Each row is a point on a landscape with many peaks, with its height.
A climber steps from a point to the highest of its 2 nearest points, and stops where none of them is higher. Distance is the straight distance between rows; heights are no part of it.
K198: [-64  30   7   5  16  -5  36  17  27 -27 -22 -11  -8 -22 -10 -22  -3  33
  18  11 -16 -27  23 -34  46 -13 -11  47  12 -19  20  -8  10]  (h 12.8)
K678: [ 30  -9  16 -28 -32  10 -34 -14   2  18 -33   4 -37 -33  10 -10 -10 -20
  34 -22  34 -30   0  -3 -13  -3 -11  12 -10  31   9  -1 -14]  (h 40.8)
K752: [  1  -8  14 -20  -2  36  11   1  11  32  -8  49 -11 -16  24  22 -31 -53
  22  11 -10 -27  -4 -18 -13 -33 -12  33   4 -12   3   6  17]  (h 4.5)
K38: [ -3 -40  -4 -23   8  13 -35 -33  -7  16  11 -34  12   6  32   0  16 -11
 -15  -6  -7  20 -37  -5 -22  28 -25 -32  12  -6   1  28  27]  (h 2.0)
K873: [ 40  20  15  35  11 -25   5  22 -13 -10   6  -9 -14 -21 -21 -36  36 -15
  -1   5  61  12 -21  23  -7  -6   3   0 -28  -7 -38  -3 -21]  (h 65.8)
K738: [ 14 -12  23   2  -9  10  -2  29  -4  17   2 -13  29 -58  14  -6  24 -21
  -3  36  58 -16  15  -5 -11 -33  -5  30 -25  -7  10 -11   8]  (h 69.5)
K685: [ 19   1   4 -56 -10   4  -9  23 -11  10  -4   9  -5  52  33  18 -52   1
  12 -27 -11   0 -10  36  -2  -3  12  -5  26  16   0 -14  -4]  (h 67.8)
K322: [-30 -13 -43  10  14   4  -8   1 -10  31  29   3   1  10  14   2  -8 -12
 -25   0 -26  24  -8 -22 -21  -4  22  -4  24 -13  37   7  -5]  (h 52.9)
K42: [-15  24 -33  20   1 -13  21  50  -9 -14 -25  18  -6 -37 -11   8  11  -5
 -24   1  -7  10  15 -47  14 -35   9  -5  -8 -13  19   4  -6]  (h 75.2)
K406: [  7 -29  24  -3  14  -1   0  15  21 -15 -25  18 -14  -6 -22  18  12  21
  16  21  -6 -30  17   1 -60  12 -31  29 -19 -26 -17 -23  22]  (h 29.6)
K571: [ 47  12 -19  23  -3 -29 -14  -8 -12 -23   3  -5  -9  10 -14  -9   4  10
 -61   9   8  18   6  17  19  -9  -2 -68 -12  -3  -8  24 -14]  (h 79.2)
K467: [-50  -1  -1   5 -17   4  -7 -16  41  -9  -2 -18 -28  24  13  41   4  28
 -27 -18 -16  13 -28  31  22  39  -8  -7  15 -26 -17 -31 -14]  (h 31.9)
K939: [ -9  35  -8  23  14  -9  -6  28   3  -3  13   2   7  19 -16 -32   0   8
 -14 -13  18  10  -7 -21  18 -10  16  10  29 -12 -18  -7 -22]  (h 46.2)
K783: [-30  -7  59 -13 -26  -1  16  34  49  -8  -6  14   5 -10 -16  -3   4  45
   6   1 -31 -38  39  17  51  17  -5 -23  10  37   7  -6 -21]  (h 59.2)
K676: [-17   6  22  18  36 -24   6  16  17  -8 -15  17  15 -35 -31 -15  -2  29
  -9  -5  19   1  41 -14 -11 -33 -19  -1  -4 -26  -6  14   0]  (h 10.0)
K158: [ 11  27   3 -25 -29  28 -38   1  11 -22   3  -7   1  -1  42 -20  -5  14
 -13 -12  39  14  38 -35  28  -7  13 -48  32  41  22  -4 -13]  (h 83.0)
K162: [ -3  -9 -22  -9   7  -2 -26  -7  -6  13   4  -2  29  27  18  27  -1 -20
 -34  12 -24  34 -31 -34 -31  13 -13 -28  14  -5  -8  27  44]  (h 2.4)
K373: [-29 -11 -72  10  41  13  -7  16  22 -23 -23 -18 -32 -13 -15  10   0  37
  12  13 -35 -14  23   5  26   8  30  43  12 -24  32 -41 -11]  (h 21.2)
K400: [-16  17  -8  -1 -13   5 -49 -32   2  -8 -11  -9   8   5  13   7   0  17
 -22 -26  37  10  28 -18   1   7 -23 -44  32  12   5   7 -14]  (h 87.1)
K601: [ 35   0 -15  17  -3 -33  11  11 -14 -34 -18 -24 -33  -9 -19   7  21  -7
  31   8   6 -22 -30  -2   8  -7 -31  19 -47 -58  -4  17  37]  (h 54.3)
K892: [-14 -11  11   6 -32 -13 -29 -30  12  22 -36  13 -28 -39  -9  19  10 -11
   1  -1  12  -5  -7  13  -3  27  -5   6 -18  45   3   4 -19]  (h 42.4)
K730: [  9  34  30  -7 -14  13 -16  31  26  28  -2  38   0  -7   0 -17 -16 -25
  11 -34  32 -12  11 -15   0 -34   1 -53  31  38  -6   9 -48]  (h 75.9)
K837: [ -7 -15 -25   8   5  37   5  35  22  31  22 -28  21  11  13  -7  -2  -5
   8  -5  -4  15  23 -30 -32 -24  28 -12  29 -13  29  -7  -5]  (h 49.6)
K840: [-31   3  -4  -6 -17 -20  30   1  20   3   2 -45   0  -5   2  -8 -22  -1
  35 -10 -30  22 -13 -17   8   3  12   6  -8   1  25  31   9]  (h 40.9)
K799: [ 16  15   9 -13  -7   5  -1  17   3  14 -19  40 -15  -7   2  11 -12 -22
   0 -22  26 -14   7  18 -47 -16   1 -49   3  27  -3   1 -51]  (h 72.5)
K353: [-26  10  26 -11 -24 -29   5  23 -24  22 -11 -15  51  11  15   8  -1 -26
   5  11  23   5  -8  -7  -3 -11   1  -5   1  11   0  34  21]  (h 64.2)
K377: [ 33   7  28  17  12 -45   2  23 -33  18  -3  10  21 -16 -24 -40  24 -20
  -9  11  29  26 -10   7 -17 -12  18 -19 -35  33 -28  27   0]  (h 63.4)
K848: [ 40  25  -1 -37  -7  25 -19   4  -4 -15  18 -28   8  -1  48 -44  -4 -18
 -20  -8  29  36 -12 -48   6  -9  14 -58  27  45  12  16  -3]  (h 78.1)
K449: [ 14   3   1 -12 -38   5  20  10 -34  16  15 -11   7  47   6  -2   7   2
 -16   1 -15 -24 -10  17  -4  -1  29 -15  -5  12  30 -11 -17]  (h 66.4)
K169: [ 31   2 -15  12  38  22 -19 -34 -20 -14   6 -10  41   8 -22 -24  -4  35
  14  -7  28  -9  42   3   6 -23 -10  27  11 -17  -9 -17   7]  (h 55.7)
K290: [-27  -6  -1  51  23 -21   0 -49   0  -5 -10  24 -16  -4 -26   4  15  18
   8   2   2  32   3  56  23  43 -22  -6  -3  34 -36   4 -13]  (h 72.6)
K646: [ 32   3  -6  25 -35  15  17 -16  -4 -27  -1 -15 -13   8  -6  28  45   1
 -36  30  17 -16  10  13 -43  21  15 -32 -33  -2   8 -30 -21]  (h 52.8)
K421: [ 22   8  13 -18  -9   1  32   9  -4 -20  -6  22  21   2   6   9 -24   6
   6  -5 -19  22  25  10  -3  -5   1 -26  -1  47  -7   6  -6]  (h 67.5)
K695: [-14  17  -7  -1 -22 -24   9 -18  -6  15   5 -10  13  37  -1  25 -32  19
 -46  10 -35  17  12 -14 -12 -16   6 -26  -2   1  38   6  18]  (h 56.3)
K165: [-54   7  28  11  27  -1  34  51  28 -12 -10  10   3 -55 -18 -27  19  26
   7  -7   2  -2  39 -28  23 -26 -11  11   4  -4  10  -5 -10]  (h 11.1)
K889: [-23 -11  23   0  28  -7  33  30  23 -12  18  -5  -8   4   9 -12   7   0
  16   9  29   7 -19  36 -30  15  18  40  13 -41 -24 -19 -16]  (h 39.4)
K338: [ 21  -4  41 -40 -14   0  -4  34 -15 -30  -1   1 -25  -9  13 -29  10  16
  -4 -12  11 -45  12  -7  23  -2 -23  -2 -12 -20 -11  -7   0]  (h 34.6)
K261: [ -8  12  -6  35  25 -21   6 -55  -7  -6  22  -3   7  -9  -9  -6   8 -13
  14  20  40  11 -25  18  25   2  -5  33  -3 -34 -16  20   9]  (h 60.6)
K106: [-21  17 -13   2   1  -9  15  19 -14   6  -2  22   2   0 -13 -26 -11  16
  25  -8 -50 -12  -1   0  52   5  12  23   2  30   6   4  -9]  (h 39.2)
K23: [  4 -32 -31  17 -10 -10  -4 -34 -24   4 -11 -47  12 -10  -5   8  36   3
   4   7   1  11   3 -10 -38   8 -12 -30 -26  -7  38  26  23]  (h 78.0)
K56: [-16  12   9  10   5 -35  -4 -56 -47 -10 -32  14  11   5 -13   5   1  10
  16   9  25  -4  17  16   4   5 -26  26 -14  15  -2  16  22]  (h 65.2)
K237: [ 10  15  -6   0  16   9   6  31 -16 -15  -9 -11  26 -56  19  -7  22 -20
  20  21  50  19  -6 -22  21 -19  -1  60 -24  -4 -16 -18  29]  (h 72.8)
K463: [-38  -5  23 -30 -18  -1 -10  11  -1   9 -27  47  -7  39  11  53 -16  25
 -36   5 -29 -28  12  14 -22  10 -22  -8  12  -4  -2 -19   9]  (h 31.6)
K554: [ 10  11 -18  -6 -12  -4  -7  25 -21  15 -30  -6 -17  27 -14 -11   6  -9
  34 -19   1 -24   2 -43 -34 -15  16  21  -3  -4  22  -7  11]  (h 48.1)
K501: [ -3  -3 -30 -12  51   9   4  55  -1 -12  11 -15  22   6  22  -9 -23   2
  16  -2   9  49  13  -5   1 -20  46  27  29  -9  -9 -22   9]  (h 72.4)
K197: [-61  37 -14  -2   6 -38  -7 -17  25  -1 -17  -5 -27  27  -4  -2 -20  23
  21   9 -21  -7 -28  -3  44  21  19  48  10 -26   4   3  12]  (h 15.9)
K325: [ -8 -21  -4  24  13   4  24   3  -8  26  34   5  45 -51  -7  -5   8 -31
   0   5   3  12  -3   4   2 -28   6  -8  -3  -5  15  29 -14]  (h 58.4)
K771: [ 12 -22 -19  18  16  13 -35 -13 -11  20  14 -10  33 -27 -12 -13  25   4
  34  -5  33 -22   2   1  -8 -17 -26  29   0 -28   8  -1   9]  (h 54.4)
K982: [ 21  28  18  -1  26  -8   7  39   9 -15  -3   6  27 -39   4 -11  -9 -23
  -6   8  46  31  -8  -6  22 -33  -1  17 -11 -19 -49   9  12]  (h 76.3)
K317: [ 47 -16 -17   1 -30 -10   6   2 -38 -19 -17  -6 -25 -13  -3  23  32 -20
  10  19   4 -35 -30  19  -4  10 -21  13 -47 -16   7  -1  15]  (h 53.0)
K52: [ 55   5  -5   8 -25  -4  -7   6  -9  11 -27   0  13   2 -38  -2   4   3
  23   4  -3 -40   5 -24  -4 -27  -7   8 -32  -5   7   5  19]  (h 49.9)
K614: [ 11  23   0  -4  30 -11 -18  38   9 -17  -5  -9  -3  19   0 -19 -14  18
 -26   6  47  -7   0  12  13 -20  13  29  18 -57 -24 -24  -8]  (h 46.1)
K85: [ 16   4  -7 -15  34 -17   7  26  -4   6  34  32 -29   1   2 -50 -45  19
 -28  -7 -43  32  10 -11  11 -18  31   3   5  14  12  -2 -10]  (h 53.2)
K3: [-35   4  35  13  -5  -8  32  -1  29  10  18  -4   2 -14   5  17   5 -39
  15  14  27   9 -41   9 -30  12  -4  26   3 -26 -22   8  -2]  (h 37.4)
K95: [-14   9 -28 -20 -21   1   2 -41  -2   9  -8 -16 -26  39  11  34 -40  14
  -8 -18 -59  21 -13 -17  -2   1  16   0  -5  15  38 -20  20]  (h 52.6)
K651: [-10 -25  34 -18 -23  11   2  31   2  -2  26  20   1 -12   8 -28  24  30
   2  -7 -39 -25  32  -1  24  21   0 -35  -2  36  14   4 -20]  (h 52.1)
K100: [ 42 -15  18 -24   6  14 -12  24  10   0  25 -13  -3  23   9 -45   2   7
   8 -16  -3  18  -3  -5 -40  15  25 -25   6  20 -23  -5  -9]  (h 45.1)
K948: [ 21 -18 -28  13  14  -3 -17  32 -19 -22  -6   2   8 -25   1   2  33   3
 -25  30   4   3   7   0   1  11  -3  10 -24 -20 -16  -6  14]  (h 67.3)
K35: [ 51  -4 -35   1  11  -1  25   7 -51 -19 -15   5  -6  -5 -10   9   9 -19
  16   7  10 -13  -5  17 -19 -23  14  19 -33 -13  12 -13   0]  (h 51.5)
K326: [-33  13 -51  21  29   6   8   9  32  -6 -17 -26  -6  40 -27  25  -4  29
  14  16 -20  -1  -3   0   4   7  42  50  28 -25  17 -46  -3]  (h 19.6)
K793: [-34 -11  32  -8 -12 -10  -4  21   4   8  -4  36  -3 -35  -7   6   1  -5
  12 -30 -13 -22  12  -1  30   1 -27 -28  19  27   6  22 -26]  (h 47.1)
K441: [  8  -4  13   6  22 -20  -3 -10  14 -22   0  -5 -27 -25   2 -25  -5  -1
  23 -21  32  29 -13  25   4  16 -18   5   0  -9 -38  18  -9]  (h 65.3)
K331: [ 29   6 -32 -12  30  19  16  15   2 -16  -3  -3  15  14  11  23 -44 -17
  19   2  12  24   1  30   9 -22  37  29  21  -2 -13 -26  -9]  (h 77.8)
K933: [  3  -7  -3  11  23 -22   1  18 -27  14   9  24  32 -38 -11 -29   4   1
  -9  -7  -5  30  22   5  16 -18  13 -21  -9  37  -1  26 -14]  (h 61.0)
K346: [ 18   6  31  26  -4 -39  15 -12 -42   5  25   4  14 -28 -40 -16  23 -40
 -11  -1  -1 -27 -22  13  53  -8   0 -16 -20  19   1  32  -7]  (h 72.2)
K856: [ 61   4  45 -16 -27   9 -18 -31  -5  20  -3  -4  11  24 -23 -17  -9   2
  14   3  16 -53  -3  10 -22 -10 -17  12 -26   7 -14  -3  10]  (h 48.8)
K431: [ 22   7  24 -39 -24 -13 -12  18   3 -15 -19   2  29  31  11  25 -26   1
   5 -14 -14  -6  -1 -15   9  -7 -39 -46   5  -3 -23  35  38]  (h 60.5)
K68: [ 19  -4  56  16  17 -48   0 -11  -1 -14  11  -1 -33 -29 -23 -52  10  -4
  18   7  19  20 -15  15   1  21  -5  19 -35  22 -43  20   8]  (h 62.0)
K935: [ 30   6 -20   4  43  11 -26 -62 -27 -10  18   4  29  24  -9 -12 -14  -4
  18  -6  17  -3  -4 -10  -2 -12 -22  20  12 -35 -19  17  31]  (h 56.8)
K964: [ 16 -10  24 -13   3   3 -14  12   4 -14 -15  24  10  36 -11  28  -3  24
 -36  26 -16 -33  30  -2 -47   6 -22  -7 -12 -29 -26 -18  24]  (h 30.4)
K121: [ -2  17 -22  -9 -14  11  37   7   6   3  -2  -1  27  10  19  29 -44  -8
  14 -10 -13  35   4  15  20 -18  20   0  22  31  17  -1 -11]  (h 72.0)
K579: [ 46  16  -5   1   2  -6 -11 -19  -5  -8  -3  -6  -5  25   2  15 -16  -9
 -43   7  29   5   0  39 -30 -10  -7 -53 -12 -10 -23   2 -20]  (h 81.1)
K53: [ 17  -8  10 -46   5   7  17  -7  -2 -15  25 -40  -8  48  35   6 -39   4
  -6 -18  -4  22 -16  41 -24   5  13 -18  13 -11  -4 -13  -2]  (h 73.0)
K632: [ 26  -2 -15 -12   4 -12  16  38   0 -38 -10  -2 -20   1  -4   7  -3  -3
  15 -12 -28  -4 -16 -24   3  -7 -17  -1 -17 -46 -15  12  24]  (h 56.0)
K335: [-31  11   0  32   3 -14 -37 -50 -12  -4  -1  -5  12  -1 -14 -24  23  31
  -6   2  10  14  20  13  40  47 -11   6  10  45 -23   1 -10]  (h 69.6)
K469: [-20 -15  17  23 -12 -36  23  -6 -24  -6   4 -10  -8 -22   4   7  32 -30
  30   4  11  24 -28  51  22  37 -19 -19 -21  27 -19  31  -1]  (h 72.1)
K137: [  9   7 -19  31 -25  11  22   6  27   0 -14   0  -8  19 -14  54  17  -9
 -37  16  -5  16 -11  22 -42  17  31 -31 -11  12  -6 -34 -31]  (h 56.2)
K227: [ 20  -2  21  17  32  33  31  21  18  -7  37   0  19 -43 -18 -33  18  -5
  11 -11   5   7  22 -47 -40 -37 -14  -9 -12 -23 -16   1   1]  (h 8.0)
K66: [ 12  -6  16 -27 -20   9  34  -8 -20   6  17  -9  31  10  21  15 -20 -20
 -36  22 -29  -3  -6  -9  -5 -23  -6 -33  -6   4  24  28  23]  (h 58.9)
K523: [-20 -20   1  -3 -13  -4 -29 -33 -30   4   4 -19  11 -14  11   0  26   3
  -2 -28  36 -13  12  17  -1   7 -31 -43  11   0  22  24 -18]  (h 84.1)
K624: [  4 -24  19  -9 -19  20  39 -23 -17  21  28   5  14   9   2  12  -9 -15
  -2   8 -30 -22 -18  23 -13  -5   3   6 -16  -4  16   5  -2]  (h 61.7)
K867: [ 36  -3  -9  10  16  19 -40 -71 -16  14  26   4  33   3 -12 -18  -7 -13
 -22   0  -2   8 -17  -9  25  -1 -18  -6  10  15 -21  26  14]  (h 57.9)
K108: [-30 -23   5 -18 -25 -15   0 -38 -19   6  -9   7 -34 -10  15  31  10 -19
  16  -8 -30 -14 -43  18  -1  33 -22   7 -28  -8  12  20  15]  (h 66.1)
K534: [ 27 -14 -12 -21 -16  11  -2   9 -29 -21  -4 -31   1 -12  36  -6  15  -9
 -35  29  22   3  10   0  -9   6  16  -8 -17   5  18  -7   4]  (h 67.4)
K14: [-19 -22 -27 -14   7  45  -6  -6  25 -19  13 -13 -32  16  18  57  -8   4
 -21 -14 -26   6  -6  14 -11  23  13  -2  27 -19   0 -53 -18]  (h 28.4)
K800: [ 14   9  -7 -31  -3   9  -4  20  21 -37   3  -2 -16  37  15  28 -32   1
  -6 -21 -34  12  -6 -31 -10   7 -24 -33  22 -21 -20  -2  21]  (h 58.5)
K904: [ -4   5 -39  17  20   5   9  32 -26  10  38  10   4  18 -12 -30  13  -4
   2 -22 -27  -2 -22 -26  10 -11  19  -1  19 -25  13   3 -15]  (h 49.5)
K641: [ 26 -14 -16  30  -4  -9   0 -32 -14 -24 -11  -5 -48  11 -19   7  34  17
 -27  26  -8   2   2  32 -27  45   9   8 -40   8 -16 -29  -7]  (h 49.7)
K61: [-24   1 -34  22   9  -7  23 -30  -1  -7  -2  32 -40  -8  -8  33   5 -21
 -13  14 -22   2 -33  -4 -17  19  15  25  -8 -27   9  -1 -11]  (h 65.5)
K33: [ -6  -4  24  14  -4  -8  32 -18  29 -29 -17 -27 -33   9  -1  26   8  16
   2   9  44  -5 -11  78 -13  20 -19   9  -6 -30 -20 -31 -18]  (h 73.7)
K305: [ 14 -17 -13   8  -9  31 -32   4  39   9   3 -15  -1 -26  -5  -8   7   3
  21  -6   5 -26   4 -32  16  -5 -17  26   8 -26  -1  -5   6]  (h 52.5)
K6: [-33   8 -12  -2 -18 -23  16 -37  31  17   2 -53   8  30   8  19 -35  19
  12  -9 -38  40 -30  29  29  15  25   7 -14  -2   9  11  17]  (h 37.5)
K130: [-14  11 -24   7   8   1  -9  39 -12 -25 -25   7  16  -2   5  21  18  12
 -20   5  23  -3  37 -26 -17 -10 -10 -15  13 -18   5 -12   2]  (h 70.8)
K883: [ 16  -6  20   8 -31  -7  11 -34 -32  22  20 -22  24 -22 -17  -3  32 -52
   2   0   6 -20 -32  -9  16  -5  -6 -37 -11  34  29  39   0]  (h 74.4)
K664: [ 10   5  14 -32 -34  18  -6  25   3 -14  -9  -1 -41  26   9  -7  -5  15
  12 -38   2 -42  -1   0  14   9  -6 -12  18  -5   8 -17 -25]  (h 36.9)
K79: [ 38 -24  48 -14 -24   8 -22 -28   5  30  10 -16  31  18 -10 -20  18  15
  11   6   6  -9   4  17 -34  20   2 -24 -25  37 -10   7  11]  (h 47.5)
K473: [-28   3 -19  14  13  -8 -47 -57 -19  -4 -22  14   9   1 -15  -2  13  36
  12  14  -6 -19  17   4  36  36 -25  47  -2  11 -10  -5  20]  (h 67.2)
K72: [ 14  20  24  26   2 -33  23  28 -27 -12  -3   0   5 -44 -36 -29  36   3
   2   2  25 -11   4  10  43 -18   4   9 -38  10  -5   0 -14]  (h 69.0)
K587: [ 13  -2  -9   6 -14 -14 -23  42 -18  17 -20 -10  10  37 -15   0  36 -12
  25  -9  20  -6 -15 -15 -60  12  11 -12  -2  -6 -10  -4   9]  (h 46.0)
K430: [  4 -14 -18  25  21  -3   2  -3 -22 -32   3   6 -20  12 -18 -24  36  36
   8   9 -34   9  10  23  -1  58   7  17 -17  26 -26 -25 -11]  (h 46.3)
K751: [-15  16   1  -2  21  -4  -2 -13  18 -24 -31   4 -15   5  -6   2 -12  27
 -16  18  41 -25  11  18  18  -6  -3  55  20 -34  -3 -27  -4]  (h 48.2)
K502: [-32  -2 -18  15   1  62 -16  28  45  13  -8  23 -22  27   2  21  21   8
  -5   2 -30 -19  36 -50  -2   9   2   6  52   9  12 -51  -6]  (h 24.0)
K442: [ 23 -29  61 -34 -25  18 -24  12  13  10   6  16  22  -9  16 -15  19  18
   0  12  17 -23  38   8 -47   3   4 -57 -18  35   7   6  -1]  (h 45.9)
K549: [-31  -1   4 -17 -17   6 -28   3  31  39   9  14  20  17  24  32 -33 -10
 -30   3 -34  28 -14 -23   4   7  -5 -12  24  12  -6  12  22]  (h 3.1)
K55: [ 19 -11  18  -8   8 -44  -9  -3   3  10   0  -1 -16  -9  -9 -40 -19  -5
   0   6 -20  31 -20   0   3  16  20   7 -25  25 -18  39  16]  (h 60.8)
K280: [-30  12 -23  41 -10   2  28 -37  21  12  11   6 -10  -2 -15  36   1 -12
 -43   6 -23  36 -15  -3 -29   7  23 -12  -1   9  11  -9 -28]  (h 60.7)
K245: [-26   3  31  -5   4 -18   8  21 -15  31   6  -8  39 -24   7 -22   5 -24
  24  24  29 -10  -1 -24   4 -31   7  48 -13 -15  11  20  33]  (h 66.7)
K870: [ 11  16 -10 -21 -23 -21 -11  31  -9  -6 -42 -16  28  23  13  21 -15 -14
  26   0  14  11 -15 -12  15  -3  -8   9  -2   1 -19  19  37]  (h 62.1)
K972: [ 18  -9  -6  12  23  69  25  18   3   8  32  -3  10 -40  16 -34  21 -27
  15   8   1   3  33 -60  -1 -43   5  31  -2  -4   6 -22  16]  (h 7.0)
K63: [-24   9 -11  11 -19   2  -3 -58  17  -3  -2 -27  -2  39  17  45 -12  21
 -21 -19 -26  49 -26  22  27  26   0 -19  -6  14 -20 -26  10]  (h 34.9)
K630: [  5  -8 -21  24 -23  17  -3 -47  -9 -14   2 -36  12  -7  -9  19  25  14
   1  -5  16 -15  14   1   9   5 -24 -19  -6 -18  21   1  -3]  (h 81.0)
K491: [-19 -15  32   0 -28 -40   9 -42 -40  14  -6 -11 -21  22  -4  19  18 -15
  11 -22 -10  -7 -37  52   4  29 -23 -38 -27  17   2  30   5]  (h 69.1)
K899: [-11 -12  48 -23 -18 -27  -2 -32  -6  13 -10  -4  -5 -25   9  26 -12 -33
  -6  20  32 -29 -15  14 -33 -15 -33   8 -27 -28  10  32  22]  (h 61.6)
K926: [-26  -3  -7  -9  -4  14 -17  10  32  49 -10  61  -3  -5  16  27 -41 -29
  -1   7 -31  -2 -12 -10  20 -13   3  25  28  10  -1   9   7]  (h 3.9)
K862: [-28 -21 -14  -6  -5  16  11  30  21  29   8  -9 -19  -7   9 -23  -9  -1
  38 -29 -44   6  10 -31  -3  -8  13  -1  14   8  37   8  -9]  (h 45.2)
K974: [ 30 -12   0  26 -12 -26 -10 -13 -33  11  -2 -26  30 -32 -29 -13  56 -12
  12   4  26  -4   0 -16  -8 -12 -12 -51 -35  24  27  40  11]  (h 76.1)
K594: [ 21   2 -11 -25   5  72 -18 -20  22  34  16  -4  -2  16  39  15 -33 -56
  -6  -2  -7   1   3 -37 -32 -25   4 -10  27   8   3 -13   8]  (h 5.4)
K216: [-58 -21 -24  14  24  -5   0   4  15  45  28  23  22 -33  12  -3 -12 -16
   5  10 -21  21  -5  -4  16  -9  23  13  19 -13  28  31  -5]  (h 55.8)
K537: [-22  13 -33  29  23 -12  32  10  -6 -25 -23  40 -31 -46 -23   6  19  -4
 -11  15  -4 -11   0 -11  10 -12   1  31 -13 -18  13  -8 -18]  (h 70.3)
K174: [ 12 -26 -14 -13  20  82   2 -20  14   4  36  -6   9 -22  43  -5 -13 -34
   1   8  -7  14  29 -31 -13 -12   3  17  29   9   4 -21   7]  (h 6.1)
K915: [ 27  -1  11 -20   7  14  15  -7  20   1  27 -16  -9   0  11 -36 -40  -3
 -12  -2 -21  26   6 -28 -17 -16  21  -1   3  13   4  11   3]  (h 48.7)
K843: [-30  38 -24   4  40 -27  28  17   9 -36  -6   8  -8   3 -14 -23 -16  30
  17   3 -18   2  -5 -18  51 -10  12  45   3 -38  -5  -1  11]  (h 14.2)
K567: [ 28  10  25 -28   8 -15   9  28  -5   4  38  32 -11  33   1 -29 -48  19
 -31 -17 -27  12   0  24   4 -12   8 -32  20  18  -4  -2 -27]  (h 58.3)
K488: [-13   3 -13  29 -24 -25 -26   7 -14  12 -35  16 -12   0 -27  12  41  -5
  14  -9   8  -9 -13  -7 -19  29 -12 -11  -9  16  -4   7  -9]  (h 44.2)
K228: [ 14   1  12 -39 -10  16   0  24 -25  12  38  22   4  49  30  -3 -19  -6
 -14 -31 -13  -8 -19  29 -12  -1  -5 -56  35  11   0  -4 -29]  (h 63.1)
K492: [-41  26 -42  14   8 -27 -32   5  28  -1 -18 -22 -23  37 -11   1 -18  47
 -18  -2 -19   7  -2  -2  25  17  16  21  26 -23  15 -20  -3]  (h 17.7)
K943: [ 23 -12  22  13  26   7   6  30  30  -1  14   9  -1   2 -23 -28  12  13
  13  -2   5   9   2  11 -43  15  15  10   2   0 -42 -19 -21]  (h 42.1)
K196: [-35 -10 -33 -13  26   1   0   0 -13  10  15 -20  30  13  35  -4 -23  12
  16  15  -3  29   6  25  21   8  39  41  18  -5  21  -4  10]  (h 67.1)
K184: [  1   2  27  26 -24  -3   5 -14  24 -20  11 -34 -18 -16  -8   2  27  -2
   7   0  38  -5 -18  33  17  30 -22  -2  -4 -13 -24  -6 -17]  (h 69.2)
K205: [-35 -16 -15   9 -23  61  -5 -11  20   7  12  -7 -20   9  14  32  26   1
 -15   0 -34 -22   5 -34 -12  27   4  11  16  -8  16 -44  -3]  (h 25.7)
K505: [ -6   3  21 -23  16 -34 -10 -17 -22   4  -9  15   1   6   5 -20 -29   5
   1   2   9  -5   2   3   0 -11   0  25  -8  -9   1  26  19]  (h 64.0)
K372: [ 28  11  -2 -28 -34   6  -7  -1 -18   3  13 -17 -11  22  33 -17  -8  -5
 -42   4   5  21 -12  -3   4   8  32 -33   5  43  25  -2 -11]  (h 72.3)
K37: [-42 -11 -52   9  36  42   6  25  44 -10 -37  23 -26   0 -15  34   3  18
  -5  12 -27 -20  28  -4  15   0   8  33  48   3  27 -54  -9]  (h 22.7)
K956: [-15 -13  -8  46   2  -9  20 -23   2  -2  28 -12   2   3  -9   3  25   1
 -13   6 -17  46 -14  43  17  42   2 -30  -7  22 -26  12 -15]  (h 77.0)
K231: [ 10   5  39   0  -8  -5  27  14  22 -24 -14  26  30 -13 -29   2   1  37
  23 -10  -3 -14  50  12  17  -8 -13 -41   0  35  -3   8 -17]  (h 64.7)
K200: [ -4  -5  16  18  31   4   8  12   0 -24  33  20  -4 -18 -21 -36  21  26
 -33 -10 -11   2  33 -35 -28  -6 -15 -25   2 -21 -11   1 -14]  (h 9.1)
K711: [ 15   5  16 -19 -38  23 -34  -1  32  32 -17 -15 -35   7   4 -12 -16  -8
   9 -27  25 -39   6 -24 -13 -19   0 -16  12  -9  20  -3 -22]  (h 39.3)
K204: [-28 -17  10 -28  -6 -30  -3 -46  -7   8  -7   3 -27 -33  20  13 -10 -25
  21  20   2 -13 -24 -16 -10   5 -13  34 -30 -27  32  41  38]  (h 63.3)
K118: [-12   9 -25  12  25  -4  39 -46 -16 -18  33 -20  19  14  17   4 -26   0
 -10  17  10  34  -7  31  22  -6  23  25   6 -28   9   7   0]  (h 63.2)
K281: [-26   2   2 -22 -27  15   3  20  -5  23 -34  26   1  52   6  32 -12  23
   9   4 -50 -28  21  -1   0  10  10  15   9  34  26 -35  14]  (h 33.6)
K999: [ -2  -8 -22   4  -1  48   2 -24  25  35   0   9 -13 -21  10  33 -19 -53
  15 -10   8 -11  -9 -16 -43 -27  -4   3  12 -20  19  -3 -13]  (h 4.9)
K182: [  4  -9   5  -6   4  -5  17 -20  -2  -8  -6  -7 -13  25  17  37 -11 -10
  -1  -2  11  20 -17  54 -41  16  -3  -9  -7 -18 -24  -9  -3]  (h 77.9)
K839: [  5   2 -12   8  26   2  14  29 -21 -29  -8  18   2 -18 -17 -32  28  33
  43 -11 -15  -3   9  14  34  23   0  33  -9  27 -25 -27  -9]  (h 42.8)
K487: [ 20  -9  14  15  25  -9 -45 -59 -10  11  25  14  18 -36 -16 -27  -1  -7
  13   7  33 -10  -9  19  44   0 -23  38  -3   7 -27  22   9]  (h 59.1)
K617: [ 16  34  11   2  -5   5 -14  40  27   5 -13   5  22 -21  -4  -3  -8 -31
   5 -17  47   2  -5 -24  12 -33  -9 -26  14  -4 -32  12 -16]  (h 80.0)
K768: [ -8   2  -1  -5 -11  28 -14  -4  28   4 -29  11 -16   7  -5  14 -13  17
  -8   8  -6 -45  19 -15  22  -8 -10  39  16 -18   8 -29   5]  (h 50.3)
K286: [-11  20  -8 -22 -10  -2   1  -4 -30   6   4  38   3  53  -1  -1 -32  26
   2  -1 -70 -11   1  -2  35  13   3  20  11  37   9 -14  14]  (h 36.1)

Where does a climber stop that starts at each point below?
K964 -> K42
K174 -> K400
K6 -> K400
K614 -> K331
K904 -> K400
K492 -> K400
K338 -> K617
